Each row is a point on a tangle of strands that fork, close into loops and nearly touch. The rows are in no order.
Points whose rows are less than 132 apart are linked; no others are. Some points are linked to none.
J949: [-15  86  -4  11  76 -28 -35 -62  20 -33 -14 -31  -7  46 -37  55  50  12
   6  -6 -22  33]
J433: [ 45  38   2 -46  69 -58   0 -99  43  10  51  18 -83 -13  10  38 -16 -27
  -8  17  -2 -25]
J437: [ 10  19 -11 -17  17  16  -8  10  27 -14   1  36 -73  -4 -58  16 -28 -33
  -8  29 -39 -11]
J717: [-45 -97 -19 -41  17  15  48  65  -4 -27   9  -9  47   1  -9 -63  20   5
 -35 -31   3   6]
J296: [ 44 -55  18 -12 -63  61  11  51 -71   1 -37  45  22 -10  13  -2  -1  29
  30 -16  29 -56]
J476: [ 66 -45  28 -27   8 -74  26  56 -53 -25  -9  18 -43 -45  19  12 -21 -21
 -26  30 -29 -56]
J800: [  9  16  14 -10  26 -51   5 -60  46 -55  52 -50  44 -10  15  56 -15  37
   0   3 -43   3]
J807: [  2 -52  -8 -21  -8  60  46  43 -87 -28 -39  -7 -26  43  35 -28  14 -17
  16 -38  11 -31]
J221: [-21  66 -12  27  27  22 -23 -54  37   0 -20  -3 -48  37 -51  54  15  -3
   3  12 -19  32]
J480: [-29  35   8  -9 -32 -36 -10 -35 -28  24  34 -76  79 -13  30   2  -9  46
   0 -61  12  44]
J290: [ 14   5 -37 -27  70 -34 -21 -32  60 -36  33  -5   9  10 -16  -5  50  -7
 -59  46  27  19]
J584: [-86  90  18  27  39 -64 -59 -32 -17 -29  -3 -26  21  -9  33  29  14  33
  32 -29 -23  21]
J488: [-45 -61 -22   0 -27 -29  22  48 -36 -19   7  -8  13 -59  64 -50  -2   8
 -39 -42  17 -71]
J613: [ -9  -3 -27   1  16 -29  12  32  16 -80 -10 -17  30 -42  34 -11   2  -7
  33 -52  -1  -9]
J909: [-36  -9  21  32  -2 -10  -4  -7  42   5 -27 -11  -1  -9  64  -4   3  13
  -7 -45 -21   1]
J152: [-43  -8   4 -20 -47 -39 -11   2  10   1  52 -50  46 -59  54  -2 -28  44
 -16 -35   4  34]
J496: [ 44 -17   1  -7   1  -9   8  37 -76  28 -28  49 -55 -10 -24 -17   6 -31
 -65  77  -9 -70]
J875: [  26 -107   -3  -56   13   38   35   96 -103  -21  -26    3   67   23
  -24  -47   57   12  -26  -25   50  -15]
J644: [-15 -16  -8 -25 -12  40   3  45 -12 -40 -17  -2 -64   9 -11  -3  -8 -39
  28  32 -20 -12]
J849: [ 34 -13  47   1  -5 -55  -4  35  16 -27  -8   2 -31 -45  42  14 -47  -3
   0  -9 -40 -33]
J662: [ 38  56 -30 -20  30 -63 -18 -68  26 -12  42  -7 -52 -11   1  41  -4 -11
 -15  55  21  29]
J705: [ -2  32  25  17 -45  47 -36  16 -35  37 -16  22  44 -24  29 -47 -44  17
  15 -90  -3 -31]
J791: [  5  45  57  28  21 -53 -37 -35  70  26  10   8 -45 -19  21  87 -43  31
   0  11 -32  46]
J362: [ 15  17  14   4 -21 -13 -16 -22  49  37  28 -19  46  -4 -44   7   4  14
  -3  66 -22  28]
J509: [-95  56  33  15   7 -17 -63 -11  -5  15 -27 -27  42  -1  34  15  18  30
  46 -55   7  29]
J11: [ 36 -70 -22 -33  31  43   0  88 -50 -44 -47  24 -25  22 -32  15  64 -18
  -2  42  58 -17]
J79: [-21  56 -34 -21  66 -61 -34 -44  30 -34  16 -22  21  10 -28  23  70  15
 -35  13   8  21]
J203: [-21 -69 -18 -46 -28  30  15  63 -56   1 -30  23  36  34   5 -61  20 -32
  37 -79  71  21]
J123: [ 47 -37 -18   7  45 -30  39 -43  88  14   2   7 -54  44 -14  45  19 -11
 -35   0  14  31]
J741: [ 65  37 -19  19 -17 -34  18  16 -54  17 -16 -11   7 -20  29 -22  -4 -19
 -41 -15  -8 -32]
J55: [-60   7 -27  39 -10 -11  18  25   1  12 -30  20   0 -15  50 -61   1 -14
  -4 -54 -16  -6]
J461: [-17 -99 -10 -71  10  22  21  89 -51 -51   3 -30  71  10 -22 -50  34  14
 -23 -54  35 -30]
J406: [  66  -27    2   37  -71   51   25   46 -101   29  -53   67  -17   -5
    4   10    0   15   26   17   39  -35]
J198: [  38  -53   -9  -11    3   26   65   50 -101  -39  -55   15  -35   19
   32    8   11    8  -25   -5  -16  -44]
J336: [ 49 -30 -10  35 -12  19  36 -21   7  53 -15  21 -77  19 -19  18   2 -25
 -47  59  15 -30]
J463: [ 29 -37 -38  22  13  -3  53  34   1  43 -28  38 -86  32 -36   2   2 -48
 -79  41   4  17]
J176: [-21  98  31  59  13  -1 -43 -44  -2   5  18  12   9  -8   8  42 -64  12
  54  18 -49  39]
J960: [-61 -12 -52 -16  10  24   1  31   7   0 -15 -20  -1  48  -2 -22  32 -15
   8 -40  49  98]
J2: [-32  11 -18 -47 -18  57 -29 -15 -20   4   1 -28  85  39 -20 -43   7 -17
  81 -78  56  13]
J493: [ -7 -50 -35  -1 -16  -8  14  48   7  -4 -18  -6  -1  -8  43 -43  52  -6
 -29   3  70  15]
J489: [ 77 -35  -5 -33  30 -52  11  54 -40 -43 -17  24 -48 -16   3   9  43 -23
 -46  18  17 -38]
J760: [-38  49  32  24 -15 -38 -18 -54 -13  36  26 -50  51  10  46  46  11  76
  -9 -12   1  67]
J19: [ -3 -14 -10 -19  -9  70  16  10 -28 -14  -6 -39 -37  46   8 -21  -8  -9
 -14  -8 -28 -15]
J171: [-34 114   7  53  17 -38 -44 -84 -46 -11  36  11  52   4  -8  38 -12  42
  32  45 -41  45]
J83: [ -7  59  39  88 -20  37 -26 -19  34  38  16  19  26  -6  21  29 -69  15
  80   2 -20  35]
J835: [ 89  56 -18  21   6 -39   2 -40  17 -19  32   6 -24 -23 -10  38 -25 -10
  20  28  -1  22]
J607: [ 35 -26 -33 -33  -9  -2  56  19 -49 -60  30 -28  26 -16  22 -34  -2   9
 -27 -16 -11 -43]
J8: [-73  50  23  30  36 -64 -34 -39  39  -2  -8 -24  -4 -17  53  33   1  21
 -22 -19 -33  -3]
J939: [-28  23  24 -10  34 -79 -24 -61  65  31  32  16 -15 -28 -16   3  -6 -17
 -19  71 -35  -9]
J50: [ -8 -71  15   6 -60 -10  36  48 -38 -30   2  22  -6 -62  62 -18 -35  17
  -2 -20 -16 -44]
J908: [ 25  26  -8 -13 -44  33 -12  22   7  26  17 -24  46  -4 -54 -35  15 -11
   3  39  12  14]
J400: [ 31 -30  -6   0  -1  46  -8  30  20  26 -35  -1 -13  36 -71  -2  59 -17
 -36  30  42 -10]
J870: [-12  -3  -8 -19 -22  20 -25  26   0 -39 -12 -20  47  -9  10 -25   8  -4
  81 -54  29  -3]
J44: [-68  87  23  37  27  25 -53 -68  -4  21  -4 -15 -59  34 -73  83 -14  19
  19  38 -21  41]
J121: [-13 -44 -15 -17  18  25 -10  35  33  -8 -17 -11   1  15 -12 -27  62 -19
 -28  16  32  -9]
J861: [-109   19    2   -1   -5   44  -28  -22   15   27   -6    1   26   35
  -26  -16    7    6   68  -17    5   74]
J415: [  7 -35   4  38 -41  17  16 -10  48  40  -7  26   5 -10  35 -18  -5   9
 -10  16  -4 -16]
J859: [-34   2  23 -27  40 -42 -13 -31  67 -24  30   5 -38 -39  20   1 -23 -27
   2  44 -40 -43]
J272: [-49  49  42  -1 -43  38 -40   0 -37  58  -1 -13  47   8  23 -34 -63  -5
  57 -74   4  24]
J719: [-57  55   6   5 -17  58 -35 -17  29   3  -1  15  13   1 -47  -6 -20   5
  47  -5 -38  19]
J691: [ 41  25  37  31 -35  42 -19  12 -22  15 -13  21 -47 -25  41  17 -29  -1
 -25  11   8 -62]
J843: [-25 -56 -36 -47 -36  62  27  36 -36  19  -6 -12 -10  52  12 -45  10   1
   3 -75  58  65]
J31: [ 89  67 -20  38 -31  -9  26  -9 -32  12   8  -6 -38  -2   4   2 -29 -23
 -11   2 -15   0]
J85: [-54 -62   2 -37 -22  42  40  11 -18  10  26 -26  62  13   0 -81 -21   4
  -5 -37 -29 -14]
J667: [ 27 -48 -27  -5   0  56  17  44 -35  32 -38  48 -44  35 -69 -18  39 -22
 -82  50  35 -10]
J962: [-40 -14 -52  -2  31  48  22 -34  44 -34  26   8  16  32 -25 -34  29 -11
  18  35  15  45]
J349: [ 41 -51   5 -43 -25  58  -6  76 -89 -12 -59  36  41  16 -47 -25  37  21
  18 -43  43 -31]
J279: [  7  40 -40  30   7  28   8 -32  10  23   9 -26 -35  32 -57  22  15 -32
  -7  44  16  30]
J472: [-53 -54   5  -4 -38 -44   8  21  10  -7  21 -49  42 -65  60  -8 -12  35
 -48 -67  16 -48]
J298: [-83   7 -31   1  -6  11   1 -42  20  -9  31   1  56  13 -11 -29  19  19
  40  17   5  75]
J924: [ 51 -14  25  -6 -29  20 -10  55  -1  23 -23   2  20   6 -78 -15  22 -16
 -20  43  -7 -39]
J239: [-25 -65   4  -3 -42  22  36  51 -27   2   2  20  31 -28  31 -59 -36   0
  39  -3 -24 -17]
J111: [ 36  31  16  86 -23  44  -4 -49  51  42   5  39 -16  11   4  59 -56  18
  30  15  -4  14]
J896: [ 47 -34 -21 -49  12  12  -5  84 -48 -60 -32  19 -15   7 -28 -11  50   4
 -55 -10  29 -14]
J629: [ 49 -14  19 -30  44 -52  20 -80  66  20  41  58 -74 -17  17  28 -46 -17
 -33  -2 -39 -50]
J451: [ 34  42   4  28 -24  14   2   2 -35  17 -11 -12  45 -19  42 -44 -10   1
   3 -55  -6 -62]
J979: [ 46 -51   9  12   6  11  37  37 -94   5 -68  41 -39  18   1  10  24 -14
 -20  72   7 -83]
J246: [  9   7   1  -1  16 -46   3 -44  72  62  40  16 -10   0 -59   9  -8 -19
 -31  83 -25  27]
J887: [-11  44 -22  -7 -21  76  -1 -31 -28  29 -11 -34  21  68 -39 -11   6 -13
  59 -42  40  43]
J412: [ 37   6  49  14  13 -50   1   7  55  -6   4  -9 -49 -21  30  59 -63   3
   8 -12 -53  28]
J788: [-22  34  61  14  38 -63 -32 -88  23 -21  36 -40  52   6  10  88   5  69
  33  36 -50  10]
J204: [-25 -77 -29 -37  -5  10   9  68 -16 -39  -9   0  69  -9  -4 -55   6 -20
  78 -74  62  32]
J459: [ -21   36   45   57   55  -75  -25 -100   49   61   21   29  -34    4
   19   71  -14   27  -11   43  -32   37]
J78: [ 68  59  -9  34   0 -12  -4 -22  31 -32   9 -20  33 -12  -9  21  -2   5
  60   0 -12  13]
J544: [ 25  40  23  20 -12  19 -57  -5  54  23 -26  30 -75 -23 -15  66 -17 -14
 -11  13  36  -6]
J802: [-21  33  18  -4  -8  29 -28 -13  57 -10 -12  50 -27 -20 -42  -4 -28  17
 -14  -5 -56   4]
J871: [  3 -20  -3 -21  25 -30  21 -39  16 -17  33  22 -29 -34  35 -30  -5 -29
 -36  40 -20 -86]
J683: [ 55 -28  -5  11   5 -23  41 -19   7   1   1  92 -47 -33  29 -17 -25 -22
 -24  35 -29 -67]
J508: [ 20 -18 -34 -28 104 -37   2 -50  80  15  31  30 -37  25 -65  13  36 -39
 -45  80  48  35]
J344: [ -8  47 -12 -27 -23  56   8  -6 -37   0  11 -61 -10  42 -16 -17 -17 -22
  38 -19 -12  14]
J804: [-83  28  62  -3 -32   0 -41  11  -8  41  15 -50  37   4  14 -10 -45  17
  42 -33 -29  27]
J236: [-24 -12 -12 -26  47 -34  19 -18  48 -89  44 -50  36 -24  15  18   7  20
   7 -26 -29 -14]
J653: [ 16   6  10  -9 -32 -46  -1  33 -20  31   2 -80  85  -8   3 -29  14   6
  11 -37  18  27]
J818: [ 33 -62 -16   6 -31  10  35  -4  50 -14  24  15   0 -13  17   3   3  -2
  12  55  -3   1]
J132: [ 27  -8   5  79 -43  34  12  -6  41  68 -12  19 -22   9 -26   8 -15 -17
  -3  33  -3   2]

A fork is a point with three links, a tip a point with one. Leave the first point through the second and follow the links. Name the first fork or tip that comes.
J584 / J509: J835
J835 / J31: J909
J683 / J871: J400
J461 / J717: J480
J152 / J472: J406

A tip is a point with one link. Name the tips that can be reached along the links from each point below, in the order of the rows.
J204: J496, J960, J962, J788
J79: J44, J279, J508
J849: J11, J459
J488: J406, J760, J653
